Each row is a point on a landscape with many valleys, with its height.
From any point a ball rolls to the lowest of the 2 points nearest to it. It stops when none of these is lower. Distance is the straight distance between rows; heights are no part of it.
K_754: [ -8  12   1  -2   0  -8   4  16   6 -11  19  -3 -27   3  25  -5 -12 -17
   1  -7  20   6   8  -7  -8  12  -1  11 -21 -10   5 -15 -27 -19   1 -19
  13  12  -1  -5  12  23  28   1 -11  -1  -6]  h=2.66
K_234: [  0   4 -13  -1  -3 -11  21   4   6  -8   3  -9   1  -8  16  -6   2  -4
   8  -1  13   5  -2  -3   2   0  -3   4 -22 -10  17  -8 -21  15 -14   3
  10  12  22   7  -6   3   1   6   5  12   2]  h=3.45
K_470: [-19  19 -25  -6   5  -5  21   4  15 -13 -15 -15  -6  10 -11  15  15 -18
  10  -1 -13  -7   5 -11  22 -13 -31  -4  -6  10 -13  -3 -24  -5   1  38
  19  -5  -6 -18  -5 -11   1  -5  14 -16   9]  h=4.34
K_760: [  2   0   6 -12  15 -20  -1  -2  14  25  -1 -17   0 -16   0 -21   1  -4
  13  19   6  -4  28  -4  14  12 -21  16 -14  -5   8 -11 -33  11 -20  -9
  -9  -3  23  -8  18 -14   6   4  12 -12  -5]  h=2.16
K_105: [-21  11  -4   6 -17   2   5 -11 -11  13  13  16   0   5   7 -38  -2  21
 -10  28  -8  16   3  -5  10  -4  23 -18  -6  -9 -19   3   6   8  17 -20
  12   0  22  13   9 -11 -27   7  -6   2  -1]  h=3.77
K_910: [ -5  -2   4  -1  13   5   0  13  16  20 -17 -16  22  -3 -21  10   6  15
 -11  -2 -21  -9   8  11  12 -17 -12  14  21   5   1  10   8  23   2   9
 -10  16 -18  -9   1  -4 -12  -1  16   5  31]  h=5.21
K_497: [ 17   8  27   0  12  -2   0  22  -2  23  12 -17  17  -1   5 -21   6   5
  -8  -1   1   8 -11  13  10   0  32  24   3 -16  13   4 -31  26 -10 -37
 -17   3   2  13  12   2 -10  -9 -10   0  -2]  h=4.13
K_537: [-17  18 -13  -3   0 -12   4  -5  -7   3  29   0 -13  -4  18 -29  -2 -11
   9   0  23  22  11 -10  -5   8   9  -7 -21 -19  -3  -8 -17 -15  -4   0
  20 -19  33   2   7  -3   2  -8  -4  -4 -22]  h=3.64
K_130: [ 27 -10  19  10 -15 -20   5 -23  11  11 -49 -10 -14 -11 -14  11   5  15
  12  21   4 -15  12  32  -8  22 -11  11 -12  17   6 -22  -9  28 -13  -8
 -28   6  -4  -4  18  -7  -3  15   2 -12 -23]  h=4.70
K_218: [ -5 -12   7  11 -26   3   7 -28 -11  21  23   8   9  -1  17 -37  -4  23
  -3  26  -7  26   2  -3  -2   0  23 -20  -2  -5 -14   0  14  -2  13 -21
   1  -9  25  10   4 -27 -16   7  -4   1  -8]  h=4.00
K_365: [ -6  15 -32   9  -6  13  10   1 -23 -25  20  16   3  10   4  13  14  -5
  -3 -15  -3   7 -30 -18   6 -14  23 -29 -13   0  -7  13   0 -11   8  21
  21 -25   4  21 -14   6 -11   1 -11   0   0]  h=2.22
K_325: [-17  25 -27   3   4  10  -4   9 -28 -25  24   7  -6  17   0  13   9 -20
 -13 -24  -3   8 -13 -22   3 -17  28 -12 -13  -7 -11  13 -13 -16   8  15
  18 -27 -10   8  -5  20  -5   0 -16  -9  -2]  h=2.79
K_83: [  3   7  -9 -15   6  19 -13  38   2 -29   5   6  12   4 -11  15   2 -15
   8   4  -7 -27  -7  -8  25  -4 -24  -8  27   4 -11   4  13 -22   8   0
  16  13 -17  -5   3  -5  -1 -14  -2   8  20]  h=2.15
K_726: [-13  23 -31  -1   5 -11  24   8  11 -20  -2 -13  -4   2   4   7  14 -21
  17  -5   2  -2   2  -5  15  -6 -16  -8 -21   0  -8  -3 -36   1  -9  27
  23  -7   8  -5  -3  -8  -1   1  12  -9  -6]  h=4.04
K_44: [  2  12  21   2  -5  -4  -8  13   6   3 -10  13  -8  -1   5  -8  -7  14
 -13  28  -1  -9   5  22  10   8   1  11  -5  10 -10 -11  -3  19  18 -38
  -6  16 -10   2  26  -5 -18  14  -6   1   2]  h=1.19
K_953: [ -5 -11  -7   9 -12 -25   5 -34  10 -18 -24  14 -30 -19   0  32 -14  -1
  -2   1  25  -9  13   5 -30  19 -29  -6 -33  10  17 -16  14   3 -14  17
  -3   6  10 -15  -7  20  21  19   3 -10 -12]  h=6.17
K_387: [ -4  27 -10  -1   0  -7  -8   0  -2 -12  -9  20 -20  -3   5  -5 -10 -10
   6  24  27  -1   0  20  -6  10 -12  -4 -39   9  -4  -2 -14  25   0 -16
   9  -3  16   5  16  24  -4   3 -16  -3 -27]  h=5.77
K_584: [ 19  -9   3  -6  19  -6 -18  20   1  -1  11  10  15  -8   1   1  -6  -4
  -5 -23   8 -13   0   6 -11  -5  11  12   9  -8  24  13   3  10 -18 -11
 -12   8   2  10 -12  18   1  -2  -1  19  11]  h=4.49
K_969: [-30   7  -6   0   5   3  -5  -1  10   9   6  10   4   7 -18  -3  -2  14
 -30   5 -18  -2  14  -7  11 -20   3   4  17   4  -4  15  12   4  15   9
  -3   2 -11 -16   2  -1 -23  13   9  -1  26]  h=2.72
K_662: [ -2  14   6   8 -15  24  -9   6 -18  -1  14   7   4   9  -7 -18  11  -8
   7  18 -12   7  -2  -4  26   8  18 -19  11   3 -32  10   3 -21  19 -12
  13 -25  -1   6   6 -25 -20 -17  -9 -14 -17]  h=2.63
K_385: [ -9  10   1 -11  15   0 -15  16   0   6  33   4   0   1   8 -28  -7 -10
 -18 -14   6   7   9 -16  -3  -6  24  15   1 -24   7  13 -16 -18  -2 -10
   9  -6  11   5   3  14   5 -10  -8  -1   1]  h=1.96
K_295: [  1 -15   0  -8   3  -3  11   5   9   0  14  -3   2  -5  19 -12  -4   1
   3 -14   8   7  -6 -12  -9  -6  -3   1   3 -15  17   0  -5  -4 -16   4
   1  12  12   8  -9  -3  17  -7   5  13   8]  h=3.06
K_719: [ 14 -15  25 -11   9 -18  -3  -3  16  39  -7 -25   4 -11   0 -24   5  11
  12   9  11   0  21   2   3  14 -13  24  -1  -7  13 -24 -27   7 -21 -23
 -28  -2   4  -5  21 -17  13  -7   8 -10  -2]  h=1.76
K_240: [ -6 -14  14 -13  11   4 -32  15   6   8  10  14  19  -3 -16  -4 -14  14
 -16  -3 -10 -16  27  -8   1  -3  -8   8  33  -2  -1   8  35 -14   7 -12
 -12  11 -14 -11   4  -4   4  -6   0   8  21]  h=0.95
K_212: [  6  -8   2  -2  -2   2  -8   3   4 -21 -11   7 -10   0  -4  28  -7 -17
  11  -4   9 -21   7  -2  -1  12 -33  -2   8  11  -4 -11  14 -20   3   8
   0   8 -17 -17  -4   0  20  -2   3   3   1]  h=3.37
K_113: [ 16   2  26   3   7   2  -6  10  -4  15   2 -12   3   2   1  -3   0  -1
  -5  -4   0  10  -8  17   4   2  26  18   6  -3   5   5 -14   7  -5 -19
 -15  -5 -13   1   3  -1   1  -3  -4  -9  -3]  h=4.30
K_834: [-11  35 -12   2   9 -12  -1 -10  -4   6   2   2 -14  -1   0 -13  -1  -8
   2   7  29  16   0  11  -8   4   6   1 -37   0   4   3 -24  25  -7  -1
   4 -16  26   1   8  24  -2  -6 -11  -9 -26]  h=5.64
K_386: [ -1   9  -2  -5   4  -7 -14  12  -6 -12  20   5 -13  -7  21 -11  -9 -25
  13  -4  21   0  13 -10  -6  18  -1   5 -12 -11   6 -10  -9 -27  -4 -13
  14   1  11   2  11   9  24  -8  -3  -1 -13]  h=3.01
K_587: [  1 -12  -6   4  12   2  13  -3   2  13  -8 -35   5   5  -6  14  14  -3
  11 -21  -5  15  -9 -11  -3 -15  -4   8  10  -5   7   0  -5  -4 -13  35
   0  -5 -11 -14 -20  -5  15 -14  14  -5   8]  h=3.59
K_351: [ -6 -25   3   6 -24   2   5 -27 -11  15  21  12   8   0  12 -27  -6  25
 -12  10  -9  17   3 -11 -10  -6  20 -10   9 -11   0   4  29 -12   7  -5
  -2  -5  20   9  -6 -15  -8   4   3   5  -2]  h=4.22
K_18: [  8 -11  14   7 -13  -7  12 -15   1  10 -15  -5  -9  -7  16  -3   1   5
   8  12   8   9  -1  10  -4  13  -4   4  -6  -1   4 -15  -5  12  -3  -8
  -7   6   4  -2   7 -10   3   6   3  -3  -8]  h=4.39
K_836: [ 15  -1  23   8 -10 -16   5 -18   6  20 -26   3 -16  -8   3  -5  -5  17
   3  20  17   1   6  22  -8  20  -1  12 -15   5   8 -26  -9  20  -5 -26
 -18   8   4   2  25  -3   0  14  -8  -4 -21]  h=4.56
K_475: [ 24 -25   6  15   1   1   1 -10 -10  -3 -13  -9   3   0  -2  29   2   3
   2 -23   2   5 -16   9 -21  -8  20   3   3   6  18   3  12   8 -16  12
 -19  -3 -19   3 -17  14  12  -2  -5   8  -2]  h=4.12
K_592: [ -7  11 -19  -1   4  -7   3 -10 -17  11  17   9  18  -5   0 -24   8   3
   8   5  10  18   1  -2   4  -4  22 -17 -15 -16  -2  14  -4  16 -11   1
   4 -26  38  18  -7 -14 -25  -4   2   7 -17]  h=3.97
K_106: [  0  18 -13   4 -13  -9   1 -15  -1 -20 -24  21 -18  -4   1   9 -13   1
   4  25  20  -5  -4  22 -14  16 -12  -3 -35  16  -1  -7   2  33   3  -6
   9   5   9   1   7  23 -10  20 -10   2 -19]  h=5.88
K_316: [ -5   2  -9   9  -8  14  26  -2 -20  -8  25  -3   6  12  14  -5  13   3
  -4 -18  -8  20 -32 -15   3 -15  32 -15  -5 -11  -5  14  -8 -11   9  11
  17 -10   1  19 -13   2  -6  -2  -9  -4   1]  h=1.44
K_338: [ -1  -3 -13   3 -11  14  -3 -11 -22 -23  12  29  -1  -1   0  -1  -3   4
  -3   5  -4  -4 -13  -5   4  -3   9 -23   1   7  -8  11  34  -4  10  -1
  11  -8   3  14 -11   2 -15   7  -3  12  -1]  h=3.15
K_549: [-23  15  -7   0  13   0  -3  -1   3  19  12   4   7   5 -14 -18  -1   9
 -30  -6 -13   5   5  -5   8 -22  24  11   9  -4   0  21  -4  14   5  -1
  -1  -3   7  -2   2   6 -25  10   8  -3  23]  h=3.12
K_893: [ -6   3  -7   3 -18  22  19   7  -2 -22  -2   6   4  16  10  -1   5   0
  11  19 -13   2 -12  -7  29   6 -14 -21   6   6 -27  -4   7 -18  21   4
  20   9  -9  -3  -4 -28  -8  -3  -1   2   2]  h=3.44
K_466: [  5  -8  -6   4 -20   6   8  -7 -11 -21  -3  21   4  -1   8   5  -5  10
   0  13  -7  -3 -17   6   5   6  -2 -24   1  11  -6   1  28   9  11  -7
   6  13   6  14  -7  -7 -17  13   0  20   4]  h=3.32
K_124: [-12  20  -9  -3   4  -3   5   0  -7  25   9  -3  13   0  -2 -31  11   2
   6   9  -5  17   3  -1  12  -6  25  -3 -14 -10  -6  12 -19  27  -6  -7
   4 -18  27  13   5 -12 -30  -1   1  -2 -10]  h=3.74
K_796: [ 22 -20  28  10 -14  14   7   0 -14   2   1  -6   2  10  15   6   2   7
   4  -9 -11  11 -27   4 -14   5  28  -1  23   0  -7  -2  10 -14  17 -12
 -13   1 -21  12  -4  -7  11  -5  -6  -3  -3]  h=4.66
K_679: [ 13 -22   8   6  -9   5  17 -10   3   8 -11 -19   6  -1  12   2   8   3
  22   1  -2   9 -11   8  -1   3  -6  -2   7  -1  -2 -13   1   3  -6  10
  -2   2   0   0  -5 -24  10  -7  11   0  -5]  h=4.19
K_117: [-19   7   7  -9  -1  -9   1  16  10  -3  22  10 -21   8  22 -20 -16   2
 -15  -1   2   2  12  -7  -1   7   0  17  -6 -15   4  -8 -13 -19   8 -23
  15  25   2   0  15  14  17   7  -8   2   7]  h=2.23
K_6: [  3  10 -18  -3  17   9 -19   6 -21 -17  23   3   7  13 -11  14  16 -23
  -8 -35  -3  10  -8 -23  -5 -18  30 -10   4  -4  -1  18   0 -24  -8  24
   6 -31   0  10 -20  13   0  -9  -7  -4  -2]  h=2.36
K_511: [ -9   0 -15   8 -10 -13  -4 -30   7 -14 -21  28 -21 -14 -11  16 -16   0
  -4  17  15  -8   9  12 -16  15 -24  -7 -24  19   8  -5  19  16   2   5
   4   4  14 -11  -1  22   1  24   2   1  -9]  h=6.02
K_410: [ -9 -23   9  15 -15 -12  22 -14  23   4 -43 -16 -15   6   2  28  -7  27
  -9  -9  -2   2  -4  14 -10   0 -16  13  -9  10  10 -14   7  10  -1  17
  -9  27 -19 -14  -4   2  18  16   6  -3  13]  h=6.44
K_820: [-22  13  -4 -12   9  -8  -2   0  21  27 -16  -5   3 -15 -25 -12  -4   9
 -17  14 -11  -7  24   2   9  -5 -21  16  -9  10   6   6 -11  31   0  -5
 -12  10  13  -5  11   4 -14  28  20  -1  20]  h=5.45
K_838: [  4  10  -7  11 -18  23  14   3 -13 -17  -4   2   6  11   1   2  16  -4
  19  19 -19  -2 -13   4  34   9   5 -25   3  11 -36   5  -2  -3  22  -3
  14 -19  -8   4  -2 -35 -28  -8  -4  -5 -15]  h=3.05
K_235: [ -2   4  17   5 -10  18 -17   5 -14   4  11   3  -1   7  -1  -9  -2  -6
  -5  12  -9   3   3   1  11   8  17  -1  17   2 -19   2   7 -20  22 -21
   0 -15 -14  -9  11 -15 -10  -8  -3 -11  -7]  h=2.20
K_597: [ 10 -17   6   9 -14  -4  19  -3  -1 -18   0  -9 -17   3  30  16  -6  -4
  10 -16  14   7 -12  -6 -24  10   0  -1 -16  -6   6 -21 -12 -17  -4   9
   7  18  -7   4  -8   5  33   5 -11   4  -4]  h=3.31
K_595: [ 12  -3  -1   2 -12  12   6   6   4 -26 -21  13   9   2   6  19   2   4
   9  18 -11 -22 -18   6  17  10 -23 -15  11  17 -12  -7  15   9  14  -6
   5  23 -11   2  -5 -11 -16  11  -1  15  11]  h=2.97
K_704: [-22  21  -8   5  -1   3   4  -7  -9  23  15   8   2   6   3 -34   2  10
 -21   4  -7  20  -3  -5   7 -16  32   4  -1 -14  -4  15  -5  20   9 -12
   6 -12  20  12   3   0 -31   5  -7  -2   5]  h=3.46
K_818: [ 32 -12  17  10 -10  17  11   6 -28 -19   2   2   6   7  12  25   8  -4
   6 -16  -6   6 -44  12  -8   5  28 -13   8   3  -6   8   7  -1   5  -8
  -6  -2 -19  23 -18   4   0  -3 -15   2  -2]  h=4.84
K_917: [ -9  18   2 -14  15  -2 -26  20  -4   5  23  13   3   2  -8 -20  -5 -18
 -14   1   3  -7  17  -4   8   0  14  11   3  -7  -1  14  -3  -6   0 -14
   8 -13   5   1  10   6 -12  -6  -5  -5   0]  h=2.39
K_432: [ -8  10 -20   1   0   3   5  -4   8 -18 -21  11  -1  -1 -25  20   4  -8
  -3   5 -14 -18   6   3  11 -11 -22  -2  -3  24  -4  12   4  19   5  19
   4   6  -8 -11  -5   3 -14  15  17   3   9]  h=5.89
K_923: [ -2 -18  13  -6   9  -2 -24  -2  17  23 -11  -9   5  -7 -23   8  -9   6
   1   2  -4 -19  30  -3  -4   0 -43   9  34   4  -2  -8  30 -24   6   3
 -20   1 -19 -22   6 -11  18 -14  12   1  12]  h=2.98
K_846: [ 12 -32   0   2  -1  -6  15  -2   4  -9  -1 -22  -9   0  13  26   0  -3
  15 -35  15   3 -12 -10 -37  -4 -17   0   3 -14  24 -20  10 -23 -19  27
  -4  17  -7   6 -21  13  50 -15  -3  15   5]  h=3.27
K_493: [ -3 -13  -3  -6  -4  11  19  19   4  -2  18  -6  13   9  15 -10  -1  10
   0 -15  -9   8 -19 -13  -2 -13   1  -4  18 -23   4   2   5 -13  -2   4
  13  20   8  14 -10 -10   8 -13  -2  14  14]  h=2.67
K_556: [  4  -9   8   6 -21  25  22   3  -7 -20 -13 -10  -1  21  16  16   6   9
   8   8 -18   5 -29  -5  15   5  -1 -19  15  11 -24  -9  13 -19  29   6
  14   5 -31   1  -6 -23  -2   0  -4  -3   6]  h=3.79
K_167: [ 11   0  15  -6  -1  -4 -27   2   0   8  -6  17   3 -15 -12  -8  -1   7
  -2  29   2 -19  17  18   5  14  -3   1   6   8 -11  -4  13  15   3 -34
 -20   2  -2   3  24  -7 -16   5   1   9  -2]  h=1.66
K_142: [ 30 -39  -4   3  -1  -6  16  -6   4  -5 -17 -28  10  -1   6  27  10  -2
  29 -28  19  -4 -18   2 -23   1 -17  -4   2  -7  31 -15   8  -5 -30  28
  -8  14  -3   5 -24   5  30 -19  -1  13   2]  h=3.60
K_428: [ 30 -14  10   9 -18   8  23  -7   4  -1 -29 -23  12  -3   4  12  20   1
  40  14 -12  -2 -14  24  10   8 -13  -9   3  13 -11 -11  -8  18  -9  13
  -4   0  -5   1  -6 -32  -6 -10  11  -8 -17]  h=4.41
K_575: [ 15 -16  25   8  -2   4  -3   6  -7   4   4  -1  -5   6  15  10  -5   4
  -7 -16  -1   8 -11   9 -16   2  24  11  11  -3   6  -4  -1 -13   5 -14
 -14   6 -26   7  -1   9  14   0  -9   4   3]  h=4.50
K_803: [  4  10   8  -1   4   0   4   9  -2  30   9 -17  14  -3   2 -36  10   6
  -2   1  -2  14  -5   7  13  -8  27  19  -2 -16  11   7 -29  33 -12 -24
 -13  -3  20  13   3  -5 -24  -6  -1   7   6]  h=3.98
K_909: [ 33 -12  15  13 -18  -6   9 -16   3  -3 -41 -18  -6  -5  -1  18  10   1
  20  11  -3 -10  -7  32   3  14  -1   4  -8  18   1 -13  -6  21 -13   5
 -12   1  -9  -2   3 -11  -3  -3   1 -14 -22]  h=4.58
K_842: [ 11   5 -11  -6  -1  10   4  29   6 -38 -12   5  10   2  -1  21   9  -7
  12   6  -8 -30 -17   2  20  -2 -29  -9  10   8 -12  -1   4  -1   8   4
  12  20 -19   4  -7  -6  -2  -9   0   9  14]  h=2.59
K_808: [  0  17   8  -2  19 -12 -26 -20  -4  18   6   0  -2  -9 -22 -11   0 -11
  -6   2   3   7  21   4   1   4  13  11  -2   5   0  14   1  14  -5   1
 -13 -37   6 -12   2   5 -13  -2   3 -18 -18]  h=4.97
K_481: [ 12 -11  20  -6  16 -17 -11   5  24  25 -11 -17   2 -10  -6  -1  -6   4
   0  -3   8  -9  19  12  -6   7 -12  28   8  -1  19  -8 -13  -5 -15 -10
 -23   0 -12 -13  11   3  18  -2   6 -11   0]  h=2.18
K_659: [ 18 -19  -4  -2   9  19  -4  10 -13 -16  12  -6   7   8   6  24   0 -11
  -2 -39  -6   0 -16 -14 -27  -9  17  -9  12 -10   8   2  15 -30   1  13
  -4   4 -17  14 -16  21  29 -11 -11   7   6]  h=2.37
K_823: [ 12  11  15   3  12 -12 -22 -17  -2  15 -10   4 -14 -16 -14  -2  -6  -4
   2  16  14   2  19  26  -8  12   2   8 -17  10   5   2  -1  22 -10 -10
 -21 -24   3  -7  11  10  -6  -1  -5 -16 -32]  h=4.82
K_775: [  9  -9 -13  -2  12  21 -17   5 -25 -15  20  -4   7  11   2  20   7 -15
  -6 -36 -18  11 -10 -25 -14 -11  31 -14  13 -11   0  15  11 -37   4  16
   1 -20 -12   6 -11  25  19  -8 -11   1  -4]  h=1.78
K_628: [ 17   6  25   4  11 -15 -14 -15  -1  37 -11  -1 -10 -10  -7 -15  -6  10
  -2  26  22   5  17  24 -12  18   7  17 -11   1   9 -16  -9  18 -10 -35
 -26 -16   2  -4  28   2   0   4  -9 -13 -30]  h=4.69
K_767: [-14   5  -7  -9  16  -2  12   9  20  -3 -19 -23   1   3 -14  18   6 -14
   6  -8  -8 -13   5  -2   8 -14 -30  10   4  10   0  -2  -9   1  -1  29
   7   7 -18 -20  -3   1  16  -6  13 -13  16]  h=4.63
K_971: [-24  19 -12  10   5  -1 -15 -24 -16   0  17  14 -11   5  -3 -11 -10  -1
 -23   4   7  18   3  -6  -8  -6  16  -2 -15   3  -5  14   4   2  13   2
   8 -28   6  -5   3  19  -8   9  -9  -8  -8]  h=5.31
K_615: [-19  36 -23  10  14  -7  -4 -13 -13   1   7   8 -16   7  -6  -3  -3  -7
 -14   0  15  20 -10   4 -14 -11  18  -1 -30   3  -1  11 -21  26   0  10
   9 -27  12  -2   3  35 -13   4 -13 -14 -14]  h=5.50
K_714: [ 11 -10   2  11 -12   6   3 -11  -5 -24 -15  -4 -13   6   8  29  -1 -11
  13   0   3  -5 -13   7  -5  12  -6 -11  -8  17  -8  -9   6  -9   5  14
   4  -4 -21  -9  -4   0  13   4  -1  -5 -12]  h=3.76
K_213: [  2 -12   5   3 -16  20  27   4 -10  -3  24  -2  11  13  23 -13   0  12
  -4 -14 -17  15 -37 -14  -1 -11  24 -14   7 -17  -6   8   5 -21  11   0
  15   9   4  19 -12  -8   1  -3 -13   1   7]  h=2.11
K_419: [ -3  14   9 -11  14  -3 -29   8  -3   8  12  16  -1  -9 -11 -14 -11  -7
 -13  21  -1 -13  21   5  10   6   3  10   3   6  -7   6   5   5   7 -28
  -7  -5   0  -5  20   1 -16  -2   1  -3  -3]  h=2.04
K_254: [  4  12 -25   4  -3  14  -4   1 -27 -27  20  35   4   2  -1   1   3  -5
   0  -5   6   1 -26  -8   6  -5  23 -34  -9   2  -8  17  15 -12   2   3
  20 -19  13  25 -12   6 -22  -4 -17  11 -14]  h=2.73
K_440: [ -2   7  17  -4  17   6  -7  18  17  18 -15 -23   5   1 -21   7   1   4
  -7   7 -22 -11  17  12  21  -9 -12  19  16  15  -9   5  -8   9   8  -3
 -11   5 -27 -19  15  -8  -6   0  11 -17  11]  h=5.06
K_869: [  0 -20  -4  13 -18 -17  17 -25  15 -16 -35   2 -23  -7   1  30 -11  12
  -2  -4  12 -10   1  13 -18  14 -22  -2 -23  13  14 -13  14   6  -7  20
  -8  23  -6 -12 -12  14  20  23   1  -1  -1]  h=6.30
K_137: [ 11 -18  19  -3   0  -4 -12  11   6   4  14   7  -4   0  17  -6 -13  10
  -8 -17   8  -4   3   4 -19   7   8  15  20 -14   9  -4   6 -19  -1 -17
 -10  19  -8   7   3   8  17   3  -8  14   3]  h=4.65
K_715: [  5 -10   5 -16   5  -2 -16  10  10  -5  -6  -1   4  -6  -8   8  -3 -15
  15   8  -2 -25  16  -2   3   7 -44   3  25   7  -4  -9  17 -20  -3   1
  -1  12  -9 -17   9 -12  21 -13   6   2   5]  h=3.04
K_78: [ 12 -17  -7  -2  -1   2   6   0  -5 -22  18 -10 -11   3  23  16  -2 -10
   3 -32   7   4  -9 -20 -29   1  -5  -6  -1 -10  16  -9   4 -25 -13  16
   4  10  -4   8 -20  20  45  -8  -7  11  -1]  h=2.89
K_208: [ -7  -2 -10  -6  14   8  -4  -2  -5   4   8 -10  12   9  -9   1  11  -7
   3 -21 -10   6  -3 -16   9 -15   5  -3  19  -3  -3  12   2 -13  -5  28
   6 -18  -6  -4 -15  -6  -1 -12  15  -6   5]  h=3.17
K_826: [ 28 -40   1   6 -13  -7  29 -18   5   1 -29 -19  12  -5   5  23   7  13
  28  -8   5   1 -17   6 -21   2 -21  -9   5   2  20 -18  19   6 -21  26
  -9  18   6   0 -19 -15  15  -7  12  15   0]  h=3.87
K_545: [ -8  -3  -1 -11  13  -4  -8  11  20  23 -10  -4  21 -12 -18  -8   5  16
 -10   3 -16  -9  16  -1   9 -14 -17  12   7   2   9   8  -4  27  -8  -3
 -14  20   7  -3   5   0 -15  12  16  14  33]  h=5.33
K_364: [ 25 -23  10   3  12  -3  -3   4  -1   2   3  -1  17  -5  -5  14   1   5
  -5 -30   9  -3 -16  11 -20  -9  20  12  10  -3  32  12   4  22 -20  -1
 -23   6  -8  13 -18  16   5  -3  -3  21   7]  h=4.33
K_435: [-26   0 -15 -11  -6   4   0   5   6   4  -1  17  15   2 -17 -12  -1  23
 -18  12 -21  -8  10 -15  15 -17  -7  -6  16   2  -7   9  21   5  10   3
   5  17  10  -3   0 -12 -25   7   7   9  33]  h=2.24
K_569: [ 13 -29  23 -13  -5  -7 -16  10   5  16  12  19   6  -1  18 -16 -18  24
  -5 -10   2 -13  12   0 -27  10  -6  18  29 -20  12 -13  23 -28   3 -22
 -23  27  -2  12  11  -4  23  -1  -9  19  12]  h=4.79
K_28: [-16  16 -20  -3   3 -15   4  -8 -14   1  28  17   5  -9  15 -30  -1  -5
  12  11  25  17   7  -6  -8   2  10 -19 -28 -19  -3   5 -10   4  -8  -1
  20 -17  49  19   0  -2 -14  -7  -4   9 -29]  h=3.94
K_139: [-23  21 -10   6  -4   2  13  -8  11   1 -20   8  -9  -1 -14   3  -1   7
 -18  10 -15  -3   3   6  10  -7  -6   4 -14  20  -5   7 -11  27  14   8
   6   7  -7 -12   2  14 -21  26  12  -3  13]  h=5.73
K_856: [-23  15  -6   4  -4  -8   4 -16  18  18 -30   3 -12 -11 -29   4 -15  12
 -22  12  -5  -2  16  11  -3   1 -14  14 -21  16   9   6 -11  34   5  -1
  -6  10   8  -9   6  20 -12  37  11  -2   8]  h=5.58
K_734: [  3   7  -6  -6   4  -7  -7  -1 -10  -2  26 -11  -9  -9  22 -18  -2 -29
  18 -13  22  14   5 -10  -8  18   9  -5 -18 -19   1 -11 -21 -26 -14  -5
  14 -20  22   3  -6   4  21 -17  -4   0 -24]  h=3.33
K_671: [ -4  17 -18  -9  24   8 -16  16  -7  -6  16  -6  10  15 -11   8  16 -22
  -3 -29  -5  -1  -1 -25   7 -17  17  -6  16  -6  -8  21 -10 -20  -7  26
  10 -26  -2   6 -15   3 -12 -18   5 -10   6]  h=2.77
K_845: [-20 -12  -9 -16   5   2 -20   4  10   0   5  24   9  -5 -20 -11  -8  13
 -19   7 -10 -15  28 -26   6 -13 -16  -5  24  -4   1  10  33  -9   4   3
  -3  14  15 -10   1  -1  -8  -1   8  16  28]  h=1.67
K_59: [-18  13  13  -9  -6  -5   1  14  11   5  12   7  -6   3  16 -23 -12   8
 -16  19  -1   0   4   1  10   4   2  14  -6 -10  -2  -8 -13   4  14 -32
   6  25   3   0  23   0  -4   9  -5   5  10]  h=1.77
K_489: [-12  23   0  -6  17  -3  -4  18  13   0  -7 -10  -2   0 -22   6   4 -17
  -5   4 -14 -14  12   1  20  -8 -16  13   1  12  -8  12 -21   9   4  11
   2  -4 -17 -17   6  -1  -7  -2  13 -15   6]  h=4.88
K_24: [ -8   6 -14 -18   6  11  -7  19   8 -18   0   4  12   4 -16   3   5 -14
  14  10  -6 -23  10 -21  23  -3 -40 -11  22   3 -13  -2  16 -24   1  11
  16  13  -4 -10   5 -15   5 -15   4   6  12]  h=2.60
K_290: [-11  -2   7  -4  -8  13 -20  11   0   6  10   4   8  10  -8 -11  -7   5
  -9  11 -11  -7  16 -12  12  -1  -2  -3  28   3 -16   4  18 -25  18 -12
   2   2 -10 -11   9 -15   1  -9   0  -8  11]  h=1.69
K_202: [-24  20 -11   1  16 -13 -19 -27  -3  12  10  10  -5   0 -20 -11   2  -5
 -19  -3   1  10  15 -11  -4  -5  13   5  -3   3   4  16  -1   3  -1  13
  -4 -34  17 -10  -3   9 -17   4   7 -15  -1]  h=5.13
K_943: [ -9 -10  20  -7  15 -13  -9  -6  28  33 -11  -8  -3 -11 -13   6 -11   9
 -10  -7  -1  -5  28  -1  -4  -2 -29  20  14   2  10  -5  15 -12   2   6
 -21  -3 -13 -24   4  -1  20  -1  13  -9  10]  h=2.61
K_172: [ -6  12 -21  -4  -1 -15  26   9  12 -15  -5 -13   3  -5   8   3   6 -12
  20   3   8   0   1   1  13   6 -22  -4 -28  -4   5 -13 -31   8 -14  16
  18  13  25   1  -6  -6  -2   6  12   2  -1]  h=3.75
K_964: [ 15 -21   1   5   3   8   6   3   1  -4 -11 -18   6   2  -3  27   7   1
   8 -22  -4   2 -20   1 -11 -14  -2   4  13   1   9   1   7   4 -12  18
  -5   4 -17  -1 -21   7  14 -10   3   5   9]  h=3.90
K_651: [ 18  -9   9  13 -17  22   7  -7 -11 -27 -16  -3 -12  14   4  25   7  -8
  21  10  -8  -6 -17   2   1  17  -5 -18   8  19 -24 -10  12 -26  21   5
   4  -6 -33  -8  -2 -16   5  -2  -2  -5 -14]  h=4.02

For each start below, name the point where the ball stops.
K_869 -> K_679
K_556 -> K_240
K_489 -> K_316
K_139 -> K_316
K_615 -> K_679
K_475 -> K_775

For each start below, name every point that the ball comes to, in order.
K_432 -> K_489, K_767, K_470, K_726, K_172, K_234, K_295, K_493, K_213, K_316
K_584 -> K_364, K_475, K_964, K_587, K_208, K_671, K_6, K_775
K_28 -> K_537, K_734, K_386, K_754, K_117, K_59, K_44
